The views of a scene show one set of named points, each view turned or mirrored, and shifted as a whole, with a little noise and some points left out.

Scene 1
View 1
<90>: [ -3  -9  17 -24   5  -4  -7  -2 -10  49 -11  14   6  -2  -7   0   6 -36
  13 -12 -14  -8]
<208>: [ 12  17   0  17  14  -7  21 -23   2  10 -10  11  33  13 -27 -17 -18 -22
  29  -1   5 -29]
<260>: [  0  16  -2   8 -16  10  17  22  26  26  16  43   4  21  -4  16 -17   8
  36  19  -1 -13]
<103>: [ 31  -5   0 -17  27  -2  23  12 -17  31 -33 -14  33  11 -19  -3  17 -15
  24   4   6  -5]
<143>: [  4 -17  18 -32   7   1  -6   8 -12  49 -14   8   6   2  -7   4  18 -32
  14 -11 -15   0]
<126>: [ -8   3  16  -6   1  -9  -6 -23  -2  33  -1  23  11  -1 -14 -12 -11 -41
  17 -15 -13 -22]
<24>: [ 13  12  -2   1  21 -15  22  -8 -12  28 -24   0  36  -1 -23 -14  -7 -22
  25  -4   5 -22]
<266>: [ 13 -13  18 -19  16   0  -3 -12 -16  33 -19   0  16  10 -17  -8  13 -40
  16 -13  -9  -9]
<146>: [ 17  13   0  10  24 -13  24 -20 -10  15 -24  -3  39   7 -30 -21 -11 -25
  27  -4   7 -28]
<186>: [  6  -4   6 -24  11  -7   6  15 -12  52 -18   7  14  -5  -7   4   9 -22
  18  -5  -7  -3]
<228>: [ 10  12   5   6  21 -17  15 -28 -12  20 -22   1  37  -2 -28 -25 -13 -38
  20 -14   2 -30]
<178>: [  6  10  -5  -9   4  -7  21  26   1  45 -11  17  19  -1  -7   9  -5  -2
  28   8  -1  -8]
<66>: [ 12  -9  18 -12  16   0  -2 -24 -14  23 -17   1  19  12 -20 -15   6 -43
  17 -13  -8 -15]
<58>: [ -4 -14  26 -31  14 -12 -17 -22 -23  50 -19   3  11 -10 -13 -13  10 -60
   5 -28 -18 -11]
<81>: [ 15  31 -20  19  15 -14  44  14   5  20 -16  11  42   6 -21  -4 -23  10
  40  16  16 -24]
<211>: [ 18  27 -17  15  14 -11  44  14   5  20 -15   8  41   7 -21  -3 -18   7
  37  16  15 -21]
<89>: [ 42 -19  11 -15  18  27  15  14  -4   9 -19  -5  18  46 -19   6  28  -7
  33  15   3   3]
<209>: [ -6  12   6   0   2 -13   7 -12   0  33  -5  22  19  -4 -14 -10 -18 -27
  22  -9  -5 -23]
View 2
<178>: [ 15  -1  -2   2 -33 -23   0 -20 -15 -11 -15  25 -13  16   3   0  17 -19
  -1  11   3 -15]
<126>: [  2 -24 -24   6 -14  11  -2  -4  -3 -16  -5  -9   1  -9  10   5  -9 -14
  27  -9   4   0]
<266>: [ 24  -8   4  -2  -7  13 -12   5   3 -23 -19   9 -16  -1 -15   8  -7 -24
  30  -4  18   8]
<209>: [  4 -18 -17   3 -28   2  -6 -13  -6 -17  -8  -7   2   1  20  -3  -2 -18
  20   0   2  -9]
<24>: [ 19  -4  13 -10 -30   6 -22  -9   3 -24 -23  -4  -2  11  17 -11  -2 -28
  21   9  15  -6]
<66>: [ 13 -17  -6   1  -2  21  -9   5   3 -18 -15  -1  -2  -9  -1   8 -17 -16
  31 -12  16  12]
<90>: [ 13 -16 -20   9 -11   3   3   1  -6 -17  -6  11 -20  -6 -18  14  -1 -19
  30  -7   4   2]
<81>: [ 14   4  22 -16 -45 -17 -21 -31  -9 -15 -29   9  13  30  41 -18  13 -20
 -10  21  14 -19]
<58>: [ 18 -21 -21  10  -7  21  -4  13   4 -30  -4  -5 -25 -16 -25  12 -14 -28
  53 -12   7   8]
<208>: [  7  -8  11 -12 -23   9 -21 -15   1 -15 -22  -8  20   9  39 -10  -9 -15
  10   3  18  -3]
<211>: [ 15   5  23 -15 -42 -15 -21 -29  -8 -15 -29  11  10  29  37 -16  12 -20
  -9  19  15 -15]
<103>: [ 34   9  29 -13 -16   1 -20  -4   3 -20 -33  24 -18  17 -12   2   3 -29
  16   9  25   4]
<228>: [ 15 -13   8 -10 -25  22 -26  -4   8 -27 -21 -19   5   2  25 -12 -14 -28
  31   0  19   0]
<186>: [ 19  -6  -8   4 -22  -7  -1  -5  -8 -18 -12  21 -26   5 -20   9   8 -23
  22   4   6  -2]
<260>: [ -7  -8 -15   3 -22 -30  12 -31 -25   9 -11  32  17  15  29   8  14   4
 -24   4   0 -12]
View 3
<90>: [ -3  10  -9  -9   2   7  16   6  22  10  37   1  10  12  13  -1  -8 -19
  34  10  13  -2]
<211>: [  0 -17  12   7  14  -4 -38 -10  16  12  14  15 -25  -3  11  -6   0 -14
 -24  15 -53  -2]
<186>: [ -3  -1  -6  -9  11  11   2  -1  32  16  39   5  -4  16  22   3  -6 -17
  24  23   1  -2]
<266>: [ -7  16 -19  13  -2   7  -1   0  32   8  37   9   3  15  19 -18   0 -11
  21  10  10   8]
<208>: [ -1   4   0  19  -6 -11 -22   1   7  -3  11  10  -1 -10   2 -20  -3 -14
 -11  -7 -35   3]
<103>: [ -9   6 -15  17   9  13 -22  -9  42  17  34  18 -21  17  31 -17   5  -4
   3  25  -8  10]
<81>: [  2 -20  15   6  15  -6 -41 -10  14  11  13  14 -24  -4  10  -5   0 -14
 -26  15 -57  -5]
<24>: [  2   2  -4  14   3  -6 -29  -2  28   2  26   7  -1   7  11 -17   9 -13
   2   4 -26   0]
<143>: [ -8   9 -12  -7   6  16  19   0  28  15  40   6   0  16  22   1 -12 -15
  32  21  21   2]
<146>: [  0   8  -7  23  -5 -10 -33  -2  23  -2  20  12   0   1   9 -27   9  -8
  -5  -4 -30   5]
<58>: [ -3  26 -26   5  -9   4  15  11  33  -1  45  -1  28  18  14 -18   4 -15
  51  -2  31   2]
<228>: [  3  12 -10  20  -9 -14 -25   3  23  -7  24   6  13   4   3 -29  12 -11
   7 -12 -21   2]
<209>: [  4   0   5  -3   1  -9  -4   6   9   0  23   0  12  -2   0  -3  -5 -21
  14  -4 -19  -7]
<89>: [-27  13 -17  24   2  23   2 -13  21  26  22  31 -40   2  37 -18 -24   0
 -14  33   4  25]
<178>: [ -2 -16   8 -13  18   8  -6  -6  20  20  28   9 -18   7  17  10 -12 -19
   4  26 -22  -6]
<66>: [ -8  21 -17  17 -10   1   3   3  22   1  28   8   9   6  13 -23  -4 -11
  19   0   7   9]
View 4
<228>: [  2   8   8 -10  -3  26  14   8  11  28 -21  -4 -26 -13  13 -22   4   9
 -10   1   1 -12]
<260>: [ 19  33  25 -15 -37 -23  -1 -74  28  -1 -18  12 -19  -9 -12  -7 -21  14
  -4 -14  24  28]
<126>: [ 11  -3  -1   6 -15   3  22 -21  22   4  -2   1  -9 -13  -5 -17  -5  -2
 -12   8  -8  -5]
<211>: [  6  41  35 -35  -6  10 -16 -22  20  33 -42   1 -35 -15  20  -7  -6  34
  -6 -20  30  15]
<66>: [  6  15  -4   8   2  -1  25   5   9  16 -14   4   2 -21   8 -29  -2  -3
  -6  10  -3   4]
<89>: [ 13  66  11   2   5 -34  12  -8   1  19 -40  14  15 -31  18 -37 -16   4
   8  -3  29  43]
<103>: [  6  37  17  -6  26 -13   1   8  16  28 -34   4   2 -30  25 -17  -9  22
  -5   0  13  25]
<81>: [  7  38  36 -37 -13  10 -17 -30  24  29 -38   1 -40 -11  15  -4  -7  34
  -7 -20  31  13]
<186>: [ 11  11  12   6  19 -22   4 -17  32  10 -13   3   7 -26   9  -5 -14  18
 -13   6  -3  20]
<209>: [  9   2  11  -5 -14   6  11 -28  25   9 -10   1 -20 -11  -2 -11  -6  10
 -13   1  -1  -2]
<143>: [ 12  10   3  19  17 -28  14 -14  27   3  -7   6  19 -29   4 -13 -16   7
 -11  13  -8  21]
<58>: [  7 -15  -8  24  20  -6  27   8  24   6   3   1  14 -23   5 -18  -5  -3
 -17  21 -26  -4]
<208>: [  5  25  14 -20 -23  19  11 -13   8  24 -25   1 -32 -10   7 -24   0   9
  -5  -8  16  -3]
<146>: [  2  24  15 -19  -4  22   9   5   9  32 -29  -1 -27 -14  16 -23   3  14
  -7  -6  11  -4]

In a view up to two points have been moved. Name them for each view, in the order of its rows, or write none.
view 1 => <266>
view 2 => <66>
view 3 => <58>
view 4 => <211>

Scene 2
View 1
<107>: [-15  -2 -16   4  17  -6  -9   1 -16 -28   4  27  25   6 -20  -7  19   2
  -5 -35 -11   5]
<87>: [-33 -14  12   6  34  -2   3  10  -1  -9   4   8  -2  23  -6  -4   8  13
   5 -22   4 -17]
<263>: [ -5   1  -3  -9   5  -6  -3  23  20  -3  -1  21  14   2  -3 -12  13  14
  10 -49 -21  11]
<279>: [-17   1 -16   3  23  -1  -3   3 -18 -18   1  27  15  10 -18  -7  13  11
   3 -36  -6   4]
<141>: [ -4   9 -32   1  18  -1  -9  -5 -27 -27   4  41  28   1 -27 -10  15   8
  -3 -41 -12  16]
<128>: [  0  -7  24   5  -1 -15  22   1  26   8  22  -7  -6 -24  -5  22  16  24
 -15   7   6  30]
<275>: [  2   4 -11 -12   0  -5  -5  28  20  -3  -3  28  20   3  -1 -20  11  16
  14 -59 -29  15]
<98>: [-13 -12  20  10  10 -16  17  -9   8  -5  23  -7  -4 -15 -11  23  20  14
 -20  14  11  15]
<199>: [-32  -9   8   6  40   6   5  11  -9  -4  -2  17  -5  27  -7 -12   3  19
  15 -30   6 -20]
<33>: [ -8  -7  10   0   7 -10   9   8  15  -5  12   6   4  -5  -6   6  15  17
  -6 -17  -5  14]
<259>: [-13   9 -17  -5  47  23  10  24 -14  14 -17  48  -5  34  -2 -37 -14  37
  44 -69  -6  -3]
<161>: [-39 -21  18   7  25 -10  -9   9   4 -23   7  -1   9  21  -7   4  20  -2
  -6 -17   1 -28]
<75>: [-27  -3  -5   1  43  10   6  11 -14  -2  -5  28  -3  27  -9 -18  -1  23
  19 -41   3 -11]
<113>: [ 10   6 -11  -2  -1  -9  12  -3   2  -4  14  21  12 -25 -15   7  17  21
 -10 -19  -8  42]
<223>: [ -4   6 -14  -1  24   6   9   4  -9   0   1  33   4   6 -13 -13   2  25
  13 -38  -4  17]
<226>: [-16 -13  15   8  -3 -24  -3  -4  14 -24  22  -4  17 -15 -14  20  31  -2
 -27   0  -4   9]
<7>: [ -7   3  -4  -3  25   7  15  12   0   9  -1  29  -4   7  -4 -12  -2  31
  18 -37  -2  16]
<57>: [-28 -10  14   7  31   0  11   6   0  -2   7   7  -8  16  -3  -2   5  20
   5 -16  10 -10]
View 2
<107>: [ -8 -19   9  11 -29  28 -17  27   5   3 -13 -13 -12  -6  -4   4 -12 -15
 -11 -12  -7  19]
<263>: [  0 -36  13  22  -6   2 -17  18  11 -15   6  16  -3 -10   1  -4 -17 -16
 -30 -14   9   5]
<199>: [-25 -10 -14  40  -4   6 -22 -14  -1 -13 -11 -23   1  -8 -17  16   0 -12
 -15 -18  -9   2]
<226>: [ -5  -9  37 -15 -42   1  -4  -4  10  13 -31   6  27   1  13 -13 -11  -3
   4   1   1  22]
<75>: [-16 -19 -13  42  -2  11 -26  10  -1 -13  -7 -18 -15  -9 -16  14 -10 -18
 -25 -24  -9   2]
<259>: [-14 -27 -32  70  23   6 -37  19  -4 -29   9 -15 -33 -15 -25  23 -15 -27
 -46 -36 -11 -11]
<161>: [-26 -17   2  14 -28  17  -8 -22   5  -6 -13 -15  21  -2  -4   9  11   1
   4  -4   5  14]
<7>: [ -2 -12  -1  40   6 -11 -28  12   2 -10  -9   0  -9  -9  -7   3 -23 -24
 -33 -25 -12  -3]
<275>: [  6 -46  12  22  -5   7 -17  32  11 -19  14  20 -12 -13   2  -5 -22 -19
 -36 -14  10   4]
<57>: [-20  -5  -1  32 -11  -9 -18 -20   0  -6 -19 -14  15  -5  -9   7  -5 -12
 -11 -16  -8   3]
<279>: [ -7 -18   6  19 -18  14 -19  20   4   0 -13 -10  -7  -7  -4   2 -14 -17
 -17 -16  -6  11]
<87>: [-24 -10  -3  29 -12   5 -16 -17   1 -10 -14 -17  11  -6 -10  12   2  -6
 -10 -13  -5   5]
<141>: [  2 -16   8  13 -27  32 -23  49   1   8 -15 -14 -27  -6  -6   3 -24 -25
 -19 -16 -15  20]
<113>: [ 15  -5  33   5 -17 -13 -21  32   8  13 -25  11  -1  -5   8 -18 -39 -25
 -24 -14 -15  10]
<98>: [ -3  14  33   0 -27 -26 -10 -16   5  16 -43   0  33   3   9 -15 -18  -9
   0  -6 -12  11]
View 3
<226>: [ -9  -4   7 -36   6   8   5  62  12  12  18  38 -24  14  34  23  16   3
 -29 -10  21 -46]
<223>: [ 25 -10  -3   0  -6  12   3  -5  12  26   0   8  10  -1  34  10  -6  17
 -17 -16 -12 -17]
<33>: [  1  -5   1 -16  -1  20   2  35  16  21  13  21 -14   2  28  10  13   6
 -13 -11   3 -24]
<141>: [ 32 -10  12  -8  -3 -17   2   6  -7  24   3  19  21  15  48  32 -13  23
 -42 -19  -7 -32]
<161>: [-16   0  -4 -13 -19  -8  -6  31  13  17  10  44 -13 -26   6  17   7  22
 -19 -21  16 -56]
<199>: [  1  -8 -14   4 -21   3   0  -5  22  23  -5  24  -4 -33   7   6  -4  22
 -10 -23   2 -43]
<259>: [ 30  -5  -9  32 -30   7  -7 -42  11  39  -7   4  27 -34  16  -1 -12  32
   1 -26 -29  -8]
<279>: [ 15  -5   3  -6  -8  -1  -1  14   5  24   7  22   7  -2  32  18  -1  19
 -25 -20  -5 -30]
<113>: [ 23 -10   8 -22  13  24   9  32  12  20   9   9  -3  30  54  16   7   2
 -26  -8  -1 -11]
<107>: [ 16  -3   7 -10  -9 -13  -2  16  -2  24   8  30  11   2  36  27  -5  22
 -33 -18   0 -38]
<98>: [ -6 -15  -4 -35  11  28  15  46  28   4   1  21 -35  10  31  10  12  -4
 -23  -4  24 -43]
<128>: [ -5 -10  -2 -31  12  45  11  51  31  13  10  13 -36  14  34   0  22  -9
 -10  -2  13 -20]
<75>: [ 14  -6 -10  10 -22   1  -1 -15  16  26  -5  18   7 -29  13   8  -9  27
 -12 -23  -6 -34]
<275>: [ 16  10  12   7 -13   8 -16  20  -6  43  27  23  17   2  36  15  11  18
  -6 -19 -28   3]
View 4
<128>: [-26 -18 -10 -14   4  20  13  30  44 -38 -16 -26  -1   7  -4  40  49  35
 -18  -2  48  -9]
<141>: [ -8  -5  22 -62 -30  31  13  13   0   9   2  -2 -38   5 -18 -20  20   5
 -10  13  45 -12]
<98>: [-25 -25   2 -21   7  28   2  43  34 -31 -13 -24  -8   3 -17  33  57  39
  -2   9  47 -19]
<279>: [-10  -7   9 -43  -9  25   4  11  -1  -2  -4  -4 -25   7  -8  -5  26  12
  -6  11  29  -9]
<199>: [ -1 -17   0 -33  23  32 -15   9 -13  -9  15   1 -12   8  -1  -1  30  14
  10  16   2 -13]
<226>: [-37 -15  17 -33  -5  10   1  41  23 -17 -39 -24 -22   3 -23  20  58  44
  -2  15  43 -13]
<87>: [ -7 -17   3 -30  29  31 -21  15 -15 -10   7  -1 -11   6  -2   4  37  19
  14  19  -1 -16]
<57>: [ -8 -17  -2 -26  22  32 -12  18  -1 -17   5  -6  -7   7  -3  13  38  23
   7  12  13 -15]
<107>: [-14  -7  20 -53 -15  24   2  17  -4   3 -10  -4 -33   3 -18 -13  29  14
  -2  15  32 -12]
<259>: [ 20  -3 -15 -41   7  42   2 -29 -27   3  39  15 -13  15  19 -16  -5 -16
  -9   3  -2   1]
<7>: [  2  -7 -11 -34   2  34  10  -5   5 -11  15  -1  -9  11   8   6  15   4
 -15   1  25  -3]
<223>: [  1  -9  -4 -40  -6  36  10   1   4  -7  16  -2 -18   9   0  -2  17   4
 -14   5  31  -8]
<275>: [-14  10  -5 -40 -20   2  14 -18  -1  -2 -22  -1 -20  14   8  -7  10   5
 -26  -1  19  11]
<33>: [-21 -10  -2 -28   1  19   5  19  18 -20 -14 -15  -9   7  -6  18  38  26
  -9   6  32  -7]
<263>: [-16   4  -1 -38 -10   6   9  -7   2  -6 -22  -6 -17  12   4   1  20  12
 -18   2  18   5]
<113>: [-15  -8   2 -38 -26  26  28  20  33 -15  -8 -16 -20   7 -10  13  30  16
 -26  -1  61  -8]
<75>: [  5 -11   0 -39  15  39 -11   0 -18  -4  20   6 -16   9   1  -7  18   4
   6  13   5 -11]

In a view up to two points have been moved. Name them for each view, in the order of its rows, or write none.
view 1 => <279>
view 2 => <75>
view 3 => none
view 4 => <87>

Scene 3
View 1
<99>: [  3   9 -14  -9  -6 -14  -2  -9  24  -8   6  32 -15  -2  -8  27 -12   3
   8  11   5  -6]
<41>: [ 13  18 -20 -19 -13  -6   1  -3  15  -8   4  31 -22  -6   1  29 -12   4
  -3  -2  -8   2]
<9>: [ -8   8  -1 -10 -15 -12  11 -12  26 -17  18  13   4   8   5  26  21  15
 -13 -17  13  -2]
<216>: [  5   9 -11 -19 -25  -2  14  -6  23 -14  18  16 -11   1  11  27   8  11
  -9 -23  -5   3]
<193>: [  7   7  -5  -9 -16 -16  11  -7  25 -33   4  25 -15  -4  -2  25   3   5
 -12 -21  -4   3]
<26>: [  3  -2 -15 -11 -18  -7   4  -9  34 -12  15  25 -21  -5   1  27 -13   4
  14   0  -4  -5]
<142>: [ 16  18 -24 -16  -7 -12  -5  -1  16 -10  -5  40 -29 -10  -8  28 -26  -3
   4  10 -10   1]
<189>: [  8   5 -20 -16 -20  -4   4  -7  27  -5  13  27 -23  -6   5  28 -16   6
  10   0  -8  -3]
<249>: [  2  25 -11 -15  -7 -12   4  -7  11  -5   5  24  -4   4  -2  28   8  10
 -15  -1   9  -2]
<137>: [ -5  21 -20 -18  -9   0  -1 -11  17  24  22  19  -3   6   7  30   1  15
   5  18  15 -10]
<11>: [  4 -13  -7  -9 -31  -6  17  -7  42 -39  16  19 -21  -6   9  26  -2   6
   2 -33 -13   2]
<73>: [ -5  27 -12 -16  -3  -8  -1 -10  10  11  14  21   4   8   0  28  11  16
 -10  10  18  -7]
<80>: [  7  11 -16 -23 -30   5  17  -4  22  -7  21  13 -11   0  19  27  10  14
 -10 -26  -9   4]
<231>: [ 18   0 -18 -18 -29  -3  14  -2  29 -30   7  26 -31 -11   6  27 -12   2
  -2 -28 -22   7]
<45>: [  2  -8 -18 -16 -29   3  11  -9  38  -7  25  18 -20  -4  14  27  -9   9
  16 -10 -10  -4]
View 2
<193>: [  4   2   9 -12   9   8  -5  -8 -21 -23 -11  -5  13 -12   4  22 -22  -9
  -9 -22  13 -18]
<73>: [ 13  -8   4  -1  27  -7 -18 -22 -28  18  16  -4   4   2 -14  21  -1  18
  -3  -4   4 -26]
<189>: [  5   4   9   6  13  18 -26  -4  -7   7 -16 -13  -7  -6  -2  19 -10  -3
 -11 -20   1  -3]
<142>: [ 13 -15  11  10  12  13 -33  -2  -5  -6 -15 -19   8   8 -11  15  -2  -4
 -17 -19  13  10]
<249>: [  9  -4   7  -6  20   0 -15 -16 -26   4   7  -6   6  -4  -7  21 -10   9
  -6 -12   8 -23]
<26>: [  3   3   7  -1  16  15 -24  -7  -8   1 -19 -10 -12  -9   1  17 -17   4
 -15 -25   1 -10]
<137>: [ 10  -2   4   5  28   3 -27 -17 -19  33  10  -8 -11  -1 -13  20   2  18
  -5  -7  -5 -20]
<9>: [  3   7   4 -16  20  -1  -1 -20 -31  -5   5   2   1 -16   3  24 -20   8
  -5 -16   5 -39]
<231>: [  0  10  12   1   2  25 -16   4  -6 -16 -27 -12   4 -11   5  21 -19 -21
  -9 -27   6  -1]
<80>: [ -2  23   8   1   9  19  -5  -7 -22   9   1  -2   5 -19   3  27 -13 -17
   9 -13  -2 -25]
<216>: [  1  15   8  -4  10  13  -7  -9 -22   1  -3  -3   5 -16   3  25 -16 -11
   2 -16   1 -25]
<11>: [ -6  19   8 -12   4  20  -5  -3 -14 -19 -27  -4  -5 -23  17  21 -31 -14
  -9 -32   4 -23]
<99>: [ 10 -11   8  -1  19   4 -27 -11 -12  -2 -11 -12  -3   1  -6  14 -12  13
 -19 -21  10  -8]
View 3
<45>: [ 14 -14  -9  -1 -10   7  18   2  -2 -39 -22 -13  -4 -19  17   2  -5  12
 -15  -9   8  12]
<99>: [  8   1  16   2 -13   5  27 -23   4 -27 -10  -5   7   1  19  -4  -5   1
 -23   7  -3  -4]
<9>: [  0 -10  20 -10   8  -2 -11   3   8 -17 -12  -5   9   5  22   0 -19  16
  -1  -2  -9   5]
<189>: [ 10  -5  -3   3 -13  -1  29 -12  -3 -35 -18  -9   3 -12  22   2  -1   8
 -23  -4   1   1]
<193>: [  4  -3  14   6   9  -3   0 -18  -4 -31 -24  10  17  -4  19  -7  -8  19
 -16 -11  -4   0]
<137>: [  4  -6   5 -10 -21  -6  31   5  11 -14   4 -27  -4   4  32  16 -10  -3
 -16  15 -13  -4]
<249>: [ -1   0  16  -2  -2 -13  11 -10   4 -15  -6  -5  13   8  30   7 -12   9
 -16   4 -17 -10]
<216>: [  4  -9  -1  -1   5 -10   2   2  -2 -28 -21  -4   9  -9  27   6  -9  20
 -11 -13  -7   3]
<80>: [  4 -10 -10  -2   4 -15   3  11  -3 -27 -22  -7   4 -12  31  11  -9  23
 -10 -18  -6   6]
<231>: [ 11  -5  -9  12   5  -5  11 -16 -13 -44 -34   8  13 -19  21  -5   1  23
 -23 -23   5   4]
<73>: [ -2  -2  19 -10 -10 -12  17  -1  12  -9   3 -16   6  13  32  14 -14   2
 -12  13 -21  -9]
<41>: [  7   1  -1   7  -8 -11  26 -19  -4 -29 -16  -3  11  -6  28   3   0  10
 -26  -5  -7  -6]
<11>: [ 11 -15   2   3   9  10  -5  -7  -7 -41 -35   5   8 -19  12 -12  -8  23
 -10 -21  11  16]
<142>: [  9   7   4  12 -14  -5  41 -35  -6 -34 -14   1  15  -5  25  -3   3   3
 -35   1  -5 -13]
<26>: [ 12  -8   4   2 -11   9  23 -13   0 -37 -18  -6   3 -11  16  -3  -5   6
 -19  -1   5   5]
View 4
<80>: [  3   8 -23   5 -35   4  28 -13   9  -6   5   3  -6  14  27  -5  -3 -18
  13 -11   1  14]
<142>: [  4  -2   3 -15  15  15  16  10 -27  -9  10  -4 -16  -3  27   0   3   4
   9   1  13   0]
<11>: [-17  -2  -9  23 -34  16  27 -30 -12  10  12   4 -10   5  11   0   4  -7
   7  -7 -12   0]
<249>: [ -1  15  -4 -22 -16   3  19   4   3 -19  -3  -9  -2   2  14  -2   8 -11
  -2   3  14  14]
<9>: [-14  21  -7  -2 -45   4  22 -19  13  -6  -2  -7   1  -1  -4   0   5 -18
  -7   3   2  17]
<193>: [-14   2   0  -4 -21  12  25 -19  -9  -6   1   0  -6   7  14   4  16  -7
   0  -5   0   0]
<73>: [  6  27  -9 -27 -18  -1  15  14  10 -22  -3 -14  -2  -4  10  -6  -2 -14
  -2   7  20  25]
<137>: [ 15  29 -17 -16 -13   0  12  20   5 -15   7 -15  -8 -12  13 -13 -20 -11
   8  10  17  29]
<45>: [  1   9 -18  17 -23  11  22  -7 -11   6  19  -2 -15  -5  16  -9 -18  -8
  15   1  -5  11]
<231>: [ -6 -10 -10  13 -15  16  27 -20 -18   4  12   9 -14  12  30   1   5  -5
  15 -14  -6  -5]
<189>: [  4   5 -11   2  -6  11  19   1 -17  -1  14  -3 -15  -4  23  -7  -9  -3
  13   0   3   8]
<41>: [  4   2  -8 -10  -2   9  20   3 -13 -10   7  -2 -12   4  28  -2   1  -4
  10  -5   9   6]
<99>: [ -2  11   0 -11  -1  10  13   5 -17  -7   8  -9 -11 -12   8  -3  -3   0
   0   9  10   8]
<26>: [ -4   9  -7   5 -11  14  17  -3 -17   2  15  -5 -14  -9  11  -5  -9  -3
   7   5   3   7]
View 5
<216>: [ -1 -14  14   8 -12  13   6   4  15 -13 -11  -3  10 -18  46  13   5  31
 -11  -6  14  -4]
<41>: [ -7 -16  16  11 -24  21  19  10   9 -24   2 -16  10  -8  31   6   3  22
  -3 -11   9  17]
<45>: [-15 -17  21   7  -6  -8   8   9   0 -11 -14 -14   3  -3  41  12   9  25
   4   3   9  -1]
<249>: [ -1  -4  -1  13 -22  21  19 -10  15 -19   3  -4  13 -18  30   7 -11  29
 -20 -14  10  11]
<99>: [-19  -8   3  12 -21   3  26  -2  11 -21  -1 -14  12  -5  22  -1  -5  19
  -7  -7  -2  20]
<80>: [  6 -17  21   8 -10  16   1   6   8 -13 -10  -3   5 -17  51  18   6  34
  -9  -4  22  -8]
<9>: [ -1  -3  -3  10  -9   5  10 -12  23  -8 -14  10  16 -23  43   8  -7  36
 -24  -5   6  -6]
<137>: [ -2   1  -1  11 -16   4  22 -20 -12 -13   8 -15  -6  -3  22  16 -21  24
 -13  -6  20   9]
<189>: [-16 -16  19   9 -16   5  16  10   2 -18  -4 -19   5  -3  32   7   6  21
   2  -4   7  12]
<142>: [-19 -16  14  13 -30  20  27  14   9 -29   6 -24  13  -3  20  -2   3  14
   3 -13   1  32]
<231>: [-12 -29  29   8 -14  16   6  28  20 -21 -15 -11  16 -13  47   4  25  25
   4  -5   3   6]
<73>: [  5   2  -7  13 -20  15  23 -22   4 -16   7  -4   3 -13  24  14 -24  29
 -23 -13  15   9]
<193>: [-10 -17  11  11 -18  15  11   9  32 -19 -13   0  23 -21  41  -1  11  29
 -12  -9  -1   7]
View 6
<45>: [-15 -16  10   8   3  21  13  10   6 -16   6   2  -4   5   2 -11 -11  14
  41   7  -9  -5]
<11>: [-23 -26   0  -8  20   6   9  14  -8 -26  -1 -12 -15  -3   0   2 -24  15
  38  -1 -16   3]
<9>: [  9 -16   7 -14  15   0  11  18 -14 -14   4  -6  17   1 -23  -9 -13  11
  36 -18   4  17]
<216>: [ -3 -17  14  -3  10   8  16  13 -12 -25   1   2   1  -7  -9  -9 -20  13
  36  -3   7  11]
<137>: [ 21  -1  19  10  -6  23  18  17   1  -3  11  17  30   4 -19 -29   5  12
  38   1  12  -4]
<99>: [ 10  -6  -4   5  11  14  19  26 -12 -12   5   3  20  -9 -18 -22  -3  15
  37  13 -13 -21]
<193>: [ -2 -19  -2  -9  18   2  15  20 -18 -24  -1  -8   2 -11 -13  -7 -19  14
  37  -1  -8   0]
<142>: [  8  -5  -3  14  11  16  30  28 -18 -26  -2  13  12 -22 -12 -27 -11  19
  38  31  -9 -34]
<26>: [ -5 -13  -1   6   9  18  15  19  -2 -12   4   1   7  -1  -7 -15  -8  16
  40  11 -17 -16]
<249>: [ 20  -8   7  -3  10   5  22  23 -21 -19   2   6  23 -13 -25 -21 -10  14
  35  -1  10   1]
<189>: [ -3 -12   6  10   5  21  20  18  -3 -18   3   7   5  -7  -5 -19 -10  16
  39  16  -7 -16]
<41>: [  1  -9   4  11   9  15  26  22 -17 -28  -2  11   5 -19  -6 -21 -14  18
  37  24  -3 -21]
<80>: [ -7 -18  23   0   4  11  16   7  -8 -28   2   8  -2  -4  -3  -9 -22  15
  37  -3  16  17]
<231>: [-21 -20   4   3  15  10  21  14 -14 -36  -4   2 -16 -16   3  -7 -28  18
  37  18  -7  -9]

In a view up to two points have been moved. Name them for each view, in the order of its rows, or write none.
view 1 => none
view 2 => <249>, <231>
view 3 => none
view 4 => <9>
view 5 => none
view 6 => <193>, <41>
